A landscape with many valleys, sampled at points; each row gives a point and its height.
From any point a ball rolls to the lowest of the 2 points nearest to it. It stops when none of these is lower. Distance is the straight distance between rows; heights are no part of it.
z614: [-23 -14   0  -4  -2  -2   2  11 -20  -5  20 -14  -7   0  -1 -11   5   1
  20  -2  -1 -20   1   5 -19  -3   4  -1 -11 -21   7   1  -4   1  -4]  height 1.88
z190: [-17  -9  -9  16  10  14  10  -2  -9  -1   5   4  17 -10  -4  -5  -4  -2
 -15  12   7  -7 -12 -19  -4  10   6   8  -6   6 -13  -1  -6   3 -11]  height 2.42
z877: [ 19  -6  -2   5   9  -5  -8 -16  13   4 -11   9   3  -4   1  14  -4   5
  -7  -4   8   6   5   0   1  -3 -11   4   3  13  -9 -14   1 -10   8]  height 6.68
z40: [-12  16  -1   5   0  14  12  19   5  -5   3 -10  24   8  -6 -17 -18  19
 -11  16 -18   4 -10  -5  -1   2   7  18 -11   4   5  15  -7  -5  -8]  height 3.92
z496: [ 17 -19  -2  36  -1   9  18   2  23  15 -12  16   6  -5 -19   2   7 -19
 -10   9   7  -7   8 -10   9 -11   7  11   3  26  -4 -19  -1   1  16]  height 5.97
z135: [ -7 -20  -5  13   7   1   8  -3  -5   1   5   3  -1  -7 -14   4   6  -4
  -6   4  14 -10  -3  -4  -7   8   1   3  -7   4 -17  -8   4   0  -5]  height 1.11
z815: [ -9   3  10 -17 -14  -1   4  23  -7  -1   9 -11  -3  12 -12  -6  -2  11
   7   2 -15   0   3  10  -5   0   4   1  -8  -9  18  19   7   6  -7]  height 5.45
z528: [  0  20   7 -13  -5 -16   3  -2 -13  11  -2   0  -2  25   2   5 -14   7
   6  -5 -13  21  -1  22   4   6  -7  -3  -1  -5  18  -9  11  -3   2]  height 3.84
z509: [-38  -8 -15  24  16  17   3  -6 -25  -1  23   5  19  -9   7 -11  -3  -7
   3  19   3 -17 -15 -21 -10   5   7   2  -4 -12  -6  -7 -16   4 -14]  height 1.80
z159: [ 15 -18  -5  12   3  26   4   8  20 -12  -8   9  15 -18  -1   3  14 -15
 -16  17   3 -13  -3 -28  11   3  -1  10  -1  21  -3   6  -6  16   8]  height 1.41
z981: [ -6 -19  -5  39  -3   2  25   5  12  25  -6  15   3  -1 -32  -1   0 -11
 -10   6  16  -7   9   2  -1  -1  13  15   0  18 -15 -20   0  -6   5]  height 8.06
z100: [-17 -11 -16  27   0  19  13  18   5  -5   6   9  27  -9 -11 -11  -7  -5
 -12  24   7 -16 -10 -24   3   3  10  23   0   8 -11   7 -12   0 -11]  height 1.44
z775: [  9  25   1 -15  -5 -23  -8 -24  -4  15  -8   5 -10  20  12  10 -18   9
   2 -13   4  28   5  19   5  -1  -5  -6   9   2   8 -17  10 -20   5]  height 2.14
z42: [  8  19  -5 -12  -6 -29  -6 -14   2   9  -7  10 -14  21  -2  12 -10  16
   8 -11  -1  26   6  27  -5  -2  -1  -6   9   5   5 -18  10 -28  14]  height 1.60
z633: [  1  -8  -5  11  16  -2   0 -16  -9   6  -1   4   1  -7  -1   8   3  -3
 -10  -1  11  -4  -6  -5  -4   8  -6  -6  -5   4 -16 -14   3   4  -6]  height 1.43
z750: [-34  -9  -9  19  13  10   8 -16 -26   0  20   0  12  -3   5 -10  -4  -2
   4  10   5  -8  -9 -12 -14   6   7   3 -10 -10  -7 -11 -12   0 -11]  height 1.63
z85: [ 16   8  -8  -2  -9 -23  -3  -1  24  -4  -9  12 -11  13 -14  15  -7  19
  13  -7  -2  14   6  28  -8  -3  -2   1  10  13   0 -10   4 -31  20]  height 0.70
z903: [ 37 -21   3  10  -1   4  -4  -5  28  -9  -5  13   7 -12   6   9   6 -10
  -7   6   1  -3  13 -22  14  -7  -1   9   4  28   3  -8  -3  -3  11]  height 5.41
z847: [-22 -11  -3  -3  -9  -8  12  23 -13   2  16  -8  -4  12 -12  -7  -2  15
  26   2 -13  -9   9  21 -17 -10  12   8 -14 -19  21   2  -2  -3  -2]  height 6.83
z970: [ -5  -9   8 -21 -14 -13 -11  20 -10  -8  12 -13 -26  -4 -15   0  26  -1
  21 -15  -5 -12   2  14 -10  -1   7 -16   0 -18   9  21   9   0  -1]  height 6.50
z520: [ -2 -18   2 -12   0  -1  -9   6 -15 -13  12 -12 -14 -13   0  -6  22  -9
   8  -6  11 -25  -4  -3 -11   8  -2 -16  -3 -12 -13  12   2   8  -9]  height 7.49
z211: [ 20 -16  -9  -4  16 -14 -24 -18  11   2  -1  18 -19 -17   9  10  30 -15
  -8 -14  19 -14  16  -7  10  -7   7 -11   6   5 -22  -9   9  -2   8]  height 7.04
z184: [  2  -1   3 -12 -18   1   7  33  19  -3   9  -9  -5  13 -28  -3  -4  22
   7   6 -17  -4   5  18  -7  -4   7   7  -7   1   9  22   6  -5   0]  height 1.74
z982: [ 13 -11   0   9  -6   2  12  16  27  -8  -5  -4   5   4 -22   7  -5  12
   2   5  -5  -3   0  13  -5   4  -1  15  -1  10  -8   4  -2 -12   6]  height 2.25
z169: [  3  23  -5  -8  11   4 -13 -29 -15  -1 -12  -6 -10  -7  33  -4  -8  -8
 -14   1  11  12  -8 -17  15   4  -9 -31  12 -20  -7  -1  -8  17 -16]  height 2.15
z594: [ -3   1   5  -9  -6  -5   5  13  -3  -1  -1 -13  -2  11  -9  -2  -2  10
   1   1  -7  -2  -6  11  -5   4  -4   1  -5  -2   5   7   6  -4  -1]  height 5.77
z598: [ 27 -18  -6  -6   4 -14 -19 -11  26 -11  -2  21 -17 -18   1  12  32 -12
  -1 -14  16  -9  19  -1   6  -7   5  -4   7  10 -11  -6   6 -13  14]  height 6.86
z37: [-42  18   0  -5   2  16   6  -2 -32   5  11  -7   3  -1  27 -21  -9  -7
  13   5  -9   6  -8  -2   0  -4   4  -2  -9 -31  15   6 -10  19  -5]  height 7.64
z751: [  9 -16  -4 -10   4  -6 -15   2  -3 -12   3  -4  -9 -14   1   5  26 -12
  -2  -5  14 -21  -4  -2  -2   8  -7 -15   0  -3 -18   9   6   7  -6]  height 7.38
z13: [ -2  -2  -5   4  16   5  -8 -21 -18   2   1  -3   0  -9  10   0   7  -6
  -9  -2   9  -4  -7 -10  -2  12  -7 -20  -2  -6 -17  -7  -1  13 -11]  height 1.71
z45: [-37  18  -2   1   0   5  15  -4 -35  13  10  -2  18  12  15 -17 -18   5
  12   7 -15  13  -5  12  -5  -6   3  12 -17 -18  16  -7 -11   3  -4]  height 2.93
z434: [-20  -4   8 -14  -8   0  -3   6 -26  -2  15 -17 -15  -2   6  -9  11  -5
  22 -10  -2 -14   1   6 -11   0   4 -10  -7 -25   8   9   3  10  -1]  height 2.16
z521: [ 14 -12  -8   8  13  26  -5  -3  15  -5  -7  11  16 -21   8   4  12 -14
 -22  16   4  -8  -5 -31  12   3  -3   2   4  18  -4  -1  -5  17   9]  height 1.65
z519: [ 27  -8   4  26  16   5   8 -18  16  13 -10  22  13  -7   6   8 -15  -5
 -14   4   1  14  10 -19   8 -14   0  14   7  31   3 -24  -7  -2  12]  height 7.69
z959: [ 25 -13   0  23   4   6   9  -4  26   1 -10  12  15  -3 -10  12  -9  -1
  -5   5   1   6   6  -5   7  -3  -5  15   1  23  -1 -13  -7  -4   9]  height 6.30
z914: [ 16 -14  -5  10  -8  -9   5  11  28  -8  -6   8  -5   0 -25  14   5   8
   7   0   0   1   4  21  -4   3  -3   6   5  10 -10  -5   1 -19  12]  height 2.59
z113: [  6  -5   6 -23 -12 -13 -16  23   5 -12   3  -8 -21  -1 -16   5  26   1
  12 -12  -3 -11   0  13  -4  -1  -2 -14   6  -9   4  25  12  -6   0]  height 6.39
z885: [ 14   6  -6  -6  -3 -23  -8 -10  13   1  -7   8 -12  12  -5  15  -4  14
   7 -12   6  15   6  22  -7  -4  -5  -4   9   8  -4 -13   5 -30  14]  height 1.12
z341: [  7  15   8 -18  -5  -2 -14   5  -3  -9  -8 -11  -8  -1  10   2   5  -2
  -5  -5   2  -4  -4  -2   8   3 -15 -14   8  -9   5  18   7   9  -5]  height 3.57
z310: [-12  16  16 -18  -9   8  -1  16  -7  -6   7  -7   3   9  -1  -8 -10   3
  -2   2 -17  13  -1   0  11   4  -2  -2  -4 -11  22  25   9  20 -12]  height 5.61
z60: [-22  -9   1  -6   1  12  -6   6 -22 -13  17 -14  -3 -11  15 -16  11  -7
   8   2   5 -27  -7 -14 -14   6   2 -12  -4 -21  -1  15  -9  13 -12]  height 7.70
z718: [-39  17   1  -8  -1   9   7  -8 -37  13  10  -7  -2   3  23 -13 -11  -9
  19  -5  -2   8  -3   6  -6  -3   4   1 -14 -32  11  -4  -7  19   1]  height 7.39
z162: [ 32  -1  11   0   6   0  -4 -29  19   6 -15  10   8 -10  14  10 -15   7
 -10  -8   1  22  13  -9   3 -11  -3   9   5  28  -2 -19  -7 -14  11]  height 7.41
z465: [-34  -9 -17  30  11  13   9   3 -17  -3  18   4  28  -5  -2 -12 -11  -2
  -1  25   0 -12 -16 -19  -5   3   8  11  -4  -7  -4  -3 -17  -5 -16]  height 1.34
z114: [ -2  -1  -3  19   7   3  20  -4   5   5  -4  -3  20   8 -14   1 -18  14
  -8   7  -2  11 -12   2  -7   6   2  16  -7   8  -8 -11  -5 -10  -1]  height 6.51
z935: [ 16  23   9 -18 -11   5  -7  19  23  -3  -1  -5   4  18 -11   4 -16  10
  -2   1 -20   8   9  13   8  -1  -9   7   4   8  18  18   7   2   3]  height 2.82
z940: [-20  18  -5   8   5  14  11   9  -6  -2   1  -9  29   5   3 -19 -21  14
 -12  19 -16  12 -17  -8   1   4   5  14  -8   4   0   6  -8  -8  -8]  height 4.49
z20: [-10 -22 -10  29  -8  18  19  15  14   5  -2   9  10  -9 -16  -6  12 -19
 -14  19  18 -26   4 -24   4  -5  14  16  -1  15 -11   2  -4   7   1]  height 2.22
z721: [ 23 -12   0  19 -11  10  22  20  39  -8  -6  -2  13   0 -25   5  -7   7
   5   5 -10  -4   3  11  -1   4   1  23   1  21  -6   4  -9  -8   6]  height 2.57
z859: [ -1  10  -6  -2  14   9 -15 -25 -16  -1  -6  -5  -3 -11  26  -4   5 -10
 -12  -1   9   3 -10 -16   4   9  -9 -31   7 -16 -12  -2  -7  20 -16]  height 2.01
z447: [-28   2   3  -7   2  16  -4  15 -18 -13  13 -14   5  -8  14 -19   4   1
   3  10  -6 -18  -7 -16  -9   5   0  -8  -2 -20   9  22 -10  12 -16]  height 7.88
z667: [ 15 -24  -1  22 -13  13  20  18  33  -5  -3   5  11  -7 -24   1   3  -6
   0  10   2 -13   5   0   5   5   7  23   1  21  -8   3  -8  -1   5]  height 2.83
z539: [ 10  29   9 -16  -4 -14  -9 -29  -1  11 -15   1  -6  13  21   8 -25   8
  -9  -9   9  29   3   7  12  -3  -7  -4   9   4   3 -15   6 -13   0]  height 2.84
z410: [ 12  13   0  -6   9  -2 -18 -29   0   5 -15   1   1  -6  25   3  -9   4
 -16  -8  14  11   2 -10   8  -2 -11 -12   9   0  -9  -8  -2   4  -4]  height 3.91
z705: [ 13  24   7 -13   2  -9 -12 -36  -1  10 -18   0  -5   0  26   4 -19   5
 -15 -12  15  23   4  -4  11  -7  -6  -8   9   3  -6 -14   0  -7  -3]  height 3.44
z826: [-29  14   0   0  -3   2  18   9 -24   8  11  -2  20  16   5 -18 -18  13
  10  10 -19   9  -2  10  -5  -6   8  16 -17 -13  21   1  -9   1  -8]  height 3.52
z150: [  5   6   5 -15  -2  -4 -17  -1 -12  -8  -3 -14 -15  -4  16  -1  13 -10
   0  -9   4 -10  -7  -6   6   7 -10 -25   7 -18  -4  17   2  14 -11]  height 3.16
z998: [  2  -1  -1  -1 -15  -5  17  28  22   0   5  -6  -4  16 -28  -3 -11  27
   7   7 -19   2   2  26  -9  -2  10  13  -6   2   3   9   5 -11   4]  height 2.20
z499: [  3  15   4 -17 -13 -18   0   8  -3  11   1   5  -5  25  -8   7 -14  11
  10  -3 -21  23   4  27   1   6  -4   2   3  -3  20   1  17  -3   3]  height 3.50
z783: [  4  -6 -11  14  22  23  -2 -12   1   8  -9  15  12 -22  12   3   7 -13
 -27  12   6  -6  -7 -31   8   1   2  -4   3  14  -8  -9  -2  19   5]  height 1.89
z875: [-12 -11  -2   9   3   5  11   8  -4  -8   5  -7  11   0  -7  -8  -4   8
  -5   9   2  -9 -10  -6  -9   8   3  11  -8   1  -7   5  -6  -2  -9]  height 2.85
z388: [ 33  -9   4  -8  -3  -6 -10 -12  29 -10 -12   8   0  -9   7  12   4   3
   0 -10   3   8  15  -1   4 -10  -5   6   6  22  -3  -7  -4 -20  11]  height 4.96
z766: [  6 -27  -6  12  -1   4   6  11  12  -2  -2   8  -8 -15 -15   7  26 -18
  -7   9  18 -24   7 -11   4   4   5   3  -5  10 -20   0   8   5   6]  height 0.50
z137: [ 18  -4  -2 -20  -5 -16 -22  12  20 -19  -5   2 -18  -4  -6  12  27   1
   8 -17   7  -9   5  13  -4  -3  -6  -8  14  -1  -4  15   4 -13   7]  height 6.45
z494: [  2  16  15 -22 -14   8  -8  25  10  -7   4  -9   1   9 -12  -2  -6   5
  -3   3 -16   5   4   2  10   1  -5  -1   0  -6  20  32  12  18  -7]  height 6.27
z880: [  7  -8  -4  33  19  -4  13 -13   4  24  -9  20   1  -4 -12  13  -6  -9
 -14  -1  11   4   3  -4   1  -6   1   8   2  17 -13 -30   7  -3   7]  height 7.92
z31: [-21  28   9 -10   1   7  11   0 -21   1   4  -3  10  10  14 -13 -20  -1
  -5   6 -21  27 -11   4  13   6  -4   0  -4 -11  20  10   2  16 -13]  height 5.64
z749: [ -4 -26  -6  26 -15  10  20  22  22   2   0   8  10  -6 -25  -6   8 -10
  -4  13  15 -24   7  -6   2   4  12  23   0  14 -12   2  -6   0  -1]  height 2.53
z920: [ 18  -8  -2  11   6   1   3  -4  19  -1 -12   6  10   2  -9  13  -9   6
  -5   2   2   6   1   5   2   0 -10  11   1  15  -7 -11  -2 -10   9]  height 6.49
z98: [  4 -15  -4  36   5  14  19   0  11  18 -15  13   1  -8 -11  -1  12 -22
 -19  11  11 -16   1 -23   3 -15  13   5   3  21  -9 -18   4  10  14]  height 5.86
z805: [  9   1   3  -9  -4  -8  -3  10   8  -7  -6  -8  -3   8  -9   8   0  10
   2  -2  -2  -1  -3  12  -5   1 -10  -1   2   1  -1   2   5  -9   4]  height 6.00
z715: [  3  10  -3  -5   7 -20 -14 -30 -21  11   2  -4 -14   9  10   5   4  -2
  10 -20  10   9  -1  12  -1   0  -7 -24   4 -15  -8 -19   4  -6  -3]  height 4.66
z842: [-11  14   7 -11  -4 -11   9  -8 -25  11   2  -8  -5  17   6  -3  -8   2
   9  -6 -10  14  -4  17  -1   5  -3  -6  -6 -13  12  -9   3   4   0]  height 4.17
z88: [  1 -26  -4  12  -3  -2  10   9  11  -3   1   7  -6 -11 -22   6  15  -8
  -3   4  14 -14   4   3  -3   8   3   6  -4   6 -20  -4   5  -6   2]  height 0.79
z168: [ 23   6   1  -5  -9  -2   1  17  32  -8  -7  -3  -1  13 -16  10  -9  16
   7   0 -16   2   6  21  -1  -5  -7   9   3  15   5   6  -2 -15  12]  height 1.68
z258: [ 20 -26  -2  16  -8  20  10  14  28 -13  -4   6   9 -14  -9   2  17 -18
 -10  16   2 -21   1 -25  13   1   3  12  -2  22  -4   6  -4  12  10]  height 1.13
z240: [-26  -8 -16  28   6  15   9  18  -6  -8  14   2  31  -7  -3 -13 -11   4
  -5  26  -4 -15 -17 -20  -1   4   8  17  -2  -3  -5   8 -16  -4 -17]  height 0.81
z649: [ -5  -3   2 -16  -1 -14 -19  -8 -25  -4  11 -14 -27  -2   4  -1  27 -18
  28 -26   6 -11  -4  11  -6   3   7 -29   2 -28 -12   4   4   9   1]  height 7.73
z232: [ 11   7  -3 -17   2 -28 -25 -23 -10  -2  -1  -2 -27   4  14   5  17  -9
  11 -27  18   5   5   8   5  -1   2 -27  14 -15 -11  -1   2  -7  -6]  height 7.48
z487: [-23 -21  -4  12   2  -2   8   8 -14  -9  21  -8   0   1  -5  -9   2   2
  14   5   7 -23  -2   1 -18   3   4   5  -9 -16  -2  -3  -6  -3  -9]  height 1.57
z857: [-13 -14   4 -18 -19 -12  -2  27  -8  -7  17 -10 -22   1 -20  -2  16   8
  25  -7  -8 -11   8  17 -15  -6  11  -9  -6 -17  14  19   9  -4   0]  height 6.60
z613: [-28  27   3  -4   4  14  10  -1 -19   1   2  -8  17   6  16 -22 -17   3
  -7  13 -17  24 -15  -3   9   4  -2   0  -5  -7  13   7  -5   7 -13]  height 5.44
z322: [-20  21   0   2   6  10   9  -5 -14   2  -3 -10  19   8  10 -14 -16  10
 -12  11 -11  18 -16  -5   3   7  -2   1  -8   0   4   0  -6   0  -8]  height 5.00
z74: [-11   5  13 -20 -11  -7  -5   2 -25   3  10 -14 -22   2   5   1   9 -12
  22 -13  -6   0   0  11   1   4   1 -13  -4 -26  13  12   8  13  -3]  height 2.38
z107: [ 13  -4  -7  -3  13 -19 -22 -26  -4   5  -1   9 -14  -4   9   9  13  -4
  -3 -19  17   0   6   5   0  -2  -4 -17   7  -3 -19 -12   7  -7  -3]  height 7.13
z353: [  2   8   4 -17  -9 -20  -6   9  -6   2   2  -5 -16  13  -7   8   7   5
  13  -9  -9   6   0  21  -2   2  -3  -9   5  -8  11   5  13  -8   4]  height 0.60
z952: [ 23  13   3 -24 -13 -15 -18   6  26 -10 -11   4 -15   6  -2  11   4   9
   9 -13  -3   7  12  16   0  -7  -3   1  15  12   8   8   3 -22  13]  height 1.77
z269: [ -5   5   0  -4 -11  -5  19  23   3   7   8  -6   5  20 -17  -9 -15  25
   7   8 -21   6   3  22 -10  -3  11  15 -13  -1  16   5   4  -4  -3]  height 2.66
z95: [-11  11   4  -5   3   4  -1  -6 -16  -2  -2 -14   3   1  12  -6  -2   2
  -7   1   0   2 -13  -4  -1   8  -7 -12  -3  -7   1   4  -2   9  -9]  height 8.22
z229: [  9  15   6 -25 -14 -22 -19  13   7  -2   0   4 -22  10  -6  12  12   3
  13 -16  -4   7   7  19   2   3  -3  -8  14  -8  15  16  15 -10   3]  height 1.08
z769: [ -7  -6 -10  16  19  17   4 -10  -7   7  -2  11  13 -16   3   2   0  -7
 -22  10   8  -1 -10 -21   1   7   1  -1  -2  12 -14  -9  -3  12  -4]  height 2.11
z819: [-34  -1  -5  14  11   5  12 -19 -30   7  16  -6  14   5  10 -11 -10   5
   9   5  -1   1 -10  -1 -15   1   6   5 -15 -14  -1 -16 -13  -1  -4]  height 2.04
z121: [ 25  -2   2 -17  -4  -6 -19  -6  20 -12 -14   0  -4  -6  11   9  10   1
  -1 -11   6  -2   8  -1   5  -6 -11   0  10  11  -5   5   0 -11   7]  height 4.59
z33: [ 17 -15  -8  -5  11  -6 -21 -10   6  -2  -2   8  -8 -16   9   9  21 -11
  -8  -6  16 -14   4  -8   5   2  -6 -10   3   2 -19  -2   7   5   1]  height 7.22
z131: [-25  -3   1 -10  -6  -8   7  -1 -29   9  14 -12 -12   7   3  -3   4   0
  27 -12  -3  -1   4  20 -15  -4   7  -3 -12 -24   5 -12   1   0   7]  height 7.09
z543: [  2   3  -4  16  15   5   5 -15   3   8 -11   2  19   3  -2   6 -16  11
 -14   4   2  14  -9  -7   0   4  -8   7  -4  11  -7 -13  -3  -3   1]  height 6.75
z293: [ 40 -17   7  -1  -4   0  -6  -8  32 -13  -8  10   8 -11   9   9   3  -2
  -2  -2  -2   5  16 -14   9  -7  -4   8   5  29   1  -6  -5 -13  11]  height 5.20
z706: [ 14  20   4 -29 -15 -23 -21   3  15  -4  -7   7 -26  10   0  12   6   4
  10 -17   0  14  10  18   3  -2   3  -4  19   3  12  12  12 -17   8]  height 1.59
z670: [ -4  13   2 -10  -3 -17  -3 -17 -24  10   2  -8 -13  15   7   4   3  -3
  15 -14  -3  11  -4  18  -1   4  -6 -16  -1 -17   3 -12   7  -3   2]  height 4.41
z655: [ 12  10   0  10  27   4  -9 -34  -1  20 -14  15   9 -15  24   5 -20   2
 -25  -4   5  17   2 -19   5  -5  -5   1   8  13  -8 -24  -3   3   4]  height 7.10
z92: [ 18   9   7 -20  -6   1 -21   2  15 -14 -15  -6  -4  -6  18   5   5  -1
  -5  -6   4  -6   4  -8   9  -4 -16  -5  12   0   0  15   0   4  -1]  height 4.12
z735: [ 22   6  -2  -6 -11 -13  -7   9  30  -9  -9   6 -10  10 -12  14  -3  16
  12  -5  -7   8  10  22  -3  -6  -5   3   9  16   2  -1  -1 -26  16]  height 1.15
z531: [ 13  -1  -3  -6   7 -11 -15 -15   3   2  -7   0  -4  -2   6  10   4   3
  -5 -11  12   2   2   3   1   0 -13  -9   5   2 -11 -10   5  -9   1]  height 6.92
z372: [-23 -19  -7  15   8   3   6  -4 -19  -5  21   0   2  -7  -1  -7   5  -8
   5   9  14 -22  -3 -12 -15   8   7   1  -9  -7 -11  -8  -5   4 -13]  height 1.19
z359: [ 15  13  11 -23 -13   0 -15  24  20  -7  -5  -6  -8  10 -13   8   0   7
   5  -4 -13  -1   8  11   5  -4  -9   1   8   3  14  24  11  -2   2]  height 1.91
z844: [ 11 -13  -2  32   4  12  19  -2  18  11 -11  14  16  -5 -18   5  -7  -7
 -11  10   6   3   0  -5   4  -3   3  19  -1  23  -7 -13  -4   2   7]  height 6.12
z397: [-23  -4   0  -6  -7  -8  14   7 -22   6  11  -8  -4  14  -4  -6  -5   9
  21  -2  -8   0   4  19 -17  -5   8   5 -13 -17  14  -6  -1  -3   2]  height 6.97
z575: [  5  10   0 -15  -1 -21 -19 -16 -20   0   6  -8 -28   6  12   4  18 -16
  21 -24   8   0  -1   9   5   3   1 -28   8 -26  -5   3   2   3  -2]  height 7.63
z403: [ 21   9   8   0  14   2  -8 -38   7  13 -19   9   6 -14  24   5 -19   7
 -20 -10   5  23  10 -16   6  -9  -5   3   7  18  -7 -20  -6  -5   6]  height 7.24
z398: [ 14  30  13 -20  -8   3  -9   8  16  -6  -7  -2   5  14   5   5 -23   5
  -7  -1 -12  15   7   6  14  -2 -12   6   9   7  17  11   6   2   1]  height 3.87
z264: [ 13  -2  -9 -13   9 -28 -25 -25   0  -2   1   9 -21  -3   7   8  21  -3
   4 -29  21   4  10  10  -1  -5   3 -21  12  -4 -17  -8   4 -14   0]  height 7.29
z849: [-12 -12   2  -8   2   8  -9  -2 -22 -11  17 -11  -9 -13  11 -12  18 -11
   8  -4  10 -26  -6  -8 -13  10   1 -19  -3 -15 -12  10  -5  15 -13]  height 7.58
z417: [ 23 -12  -5 -18  -2 -15 -23  -2  23 -20  -4  10 -15 -12   3   9  31  -8
   3 -18  14 -11  11   6   2  -5  -3  -5  12   4 -11   8   4 -13   9]  height 6.65
z493: [ -2 -10  -5  30   2   8  24  -3  12   9  -5   7  21   2 -22   0 -17   5
  -9   9   6   5  -6  -1  -2   3   7  24  -3  17 -12 -10  -6  -6   1]  height 6.31
z200: [  7   0   6 -20 -18   0  -6  32  20  -7   3  -8 -10   9 -28   2   6  14
   7   1 -15  -5   5  15  -2  -4   0   0   1   0  11  26  12  -3   2]  height 1.21
z972: [  0  15   0 -11 -10 -10  15  15   0  14   3   0   5  27 -15  -2 -20  19
   7   5 -25  22   3  30  -5   4   2  10  -8   2  18  -1  11  -3   1]  height 3.09
z82: [ 10  -1   3 -16  -6 -10 -13  17   8 -10  -3  -7 -14   2 -10   6  15   4
   6  -9   0  -8  -3  12  -3   0  -9  -9   6  -4  -1  16   8  -7   1]  height 6.24
z808: [ -8  25  13 -15  -3   5   1   6 -10  -2   0  -5   1  10  10  -6 -13   0
  -7   2 -14  18  -8   2  13   7  -8  -5  -1 -10  20  14   8  17  -9]  height 5.02
z294: [-22  16  -1  -3   7  15   1 -17 -25  -1   2 -14   1  -6  22 -15   0  -6
  -4   5  -2   7 -16 -12  -1  10  -3 -19  -1 -15  -2   3 -10  14 -14]  height 8.02
z657: [-34  11  -2   4   5   3  14 -16 -34  13   9  -8  10  12  13 -13 -12   6
  11   1  -7  11  -8   6 -11  -1   2   4 -16 -17   6 -15 -10   1   0]  height 2.43
z691: [ 18  -6  -1  29  21  -1   8 -21  10  20 -13  21   8  -3  -2  15 -18  -4
 -12  -1   6  13   6  -5   2 -10  -1  16   6  22  -6 -31  -1  -7  11]  height 7.81
z845: [-20 -20  -5  -3 -15 -12   7  30  -8  -5  19  -7 -13   5 -20  -4   6  15
  29  -1 -10 -15  10  22 -18  -9  13   0  -9 -20  17   6   1  -6  -1]  height 6.72
z932: [  9   5  -2  16  22   8  -4 -21   5  10 -14   9  19  -7  10   6 -17   6
 -20   2   5  15  -4 -15   4  -2 -11   6   2  15  -6 -17  -6   2   3]  height 6.93
z714: [  0 -15  -4  32  10  -4  15  -5   4  21  -6  15  -3  -5 -24   9   4 -12
 -11   2  15  -4   7   0  -2  -2   6   7   0  14 -17 -26   9  -4   6]  height 7.99
z644: [ 21 -14   0  32  11  14  10  -4  16   9 -12  13   1 -13   1   3  13 -22
 -18  14   5 -16   2 -33  10 -17   7   1   7  25   1 -17   1  12  21]  height 5.75
z628: [-17   7   7 -14 -14   5   6  25  -8  -1  15  -7  11  13  -7 -14 -10  13
   7   7 -19   1   5   5  -2  -5   8   9 -13 -12  25  24   2  12 -13]  height 4.95
z956: [-10 -16 -13  27   0  24  18  11  10   0  -2  12  20 -13 -10  -6   1 -12
 -17  21  10 -16  -6 -27   6  -1  13  19  -2  19  -9   5  -7   8  -1]  height 1.90
z583: [  3  27  12 -16  -5   0  -6   6   1  -4  -6  -6   0  11   9   2 -13   2
  -8   0  -8  13  -2   4  16   5 -13  -3   5  -6  15  13   9  11  -4]  height 4.42
z514: [-21  17   7 -11  -1  16  -1  10 -15 -10   3 -15   1  -5  15 -19   0  -1
  -6  10 -10   0 -10 -12   3   7   0 -11  -2 -11  12  24  -3  17 -17]  height 8.16
z989: [ -7   1  -1   6   1  15  10  15   7 -11  -3  -9  20   0  -6  -9 -10  13
 -10  11  -6  -5 -10  -9  -5   6   0  16  -8   6  -5  13  -8  -2  -6]  height 3.26
z68: [ 36  -9  11  11  10   2   2 -24  18   5 -10  17  11 -16  16   5 -13  -2
 -15  -2  -2  18  14 -25   8 -13   0  11   8  34   3 -21  -7  -7  14]  height 7.56
z608: [-26  15   6  -7  -5   8   8  16 -16  -1  11  -7  16  10   3 -20 -13  11
   2  10 -19   5  -2   2   0  -1   7   8 -12 -11  21  15  -3   8 -12]  height 4.27
z495: [ 26 -16   0  20  11  12   0  -8  20   2  -7  16   5 -16   7   7   8 -15
 -16  12   4  -9   8 -31  15 -11   1   5   5  25   3 -14  -1   8  17]  height 5.63
z247: [ -4  11  10 -20  -6  -6 -12  -4 -24  -3   7 -14 -28  -3  13   1  13 -19
  21 -14  -1  -5  -4   2   7   6   1 -23   2 -31   4  17   6  20  -5]  height 2.60
z938: [-33   6   0 -11  -2   0   8  -3 -35  13  12  -9  -6   7  14  -8  -5  -3
  26 -11   0   1   0  16 -14  -6   6   1 -15 -31   8 -11  -2  11   6]  height 7.20
z188: [-33  19   1  -3   6  16   6 -13 -32   3   6 -11   3  -1  25 -20  -6  -6
   4   7  -6  10 -14  -7  -1   4   2 -10  -7 -21   6   1 -11  14  -9]  height 7.85
z954: [  3  17   6 -18  -2   0 -15  -5 -21 -10   0 -13 -25  -6  22   0   9 -19
   9  -8   3  -6  -9 -11  14   7  -4 -30   8 -29   0  21   0  24 -12]  height 2.86
z664: [  7 -29  -3  11  -6  14   9  19  19 -12  -2   5   1 -15 -14   3  20 -15
  -9  12  12 -27   4 -15   6   5   5  13  -3  13 -13   8   0   7   6]  height 0.80

Where does a ball stop that starts at each point below?
z667 => z240
z397 => z750
z310 => z200
z613 => z766
z294 => z750
z137 => z750
z670 => z200
z410 => z85
z190 => z766
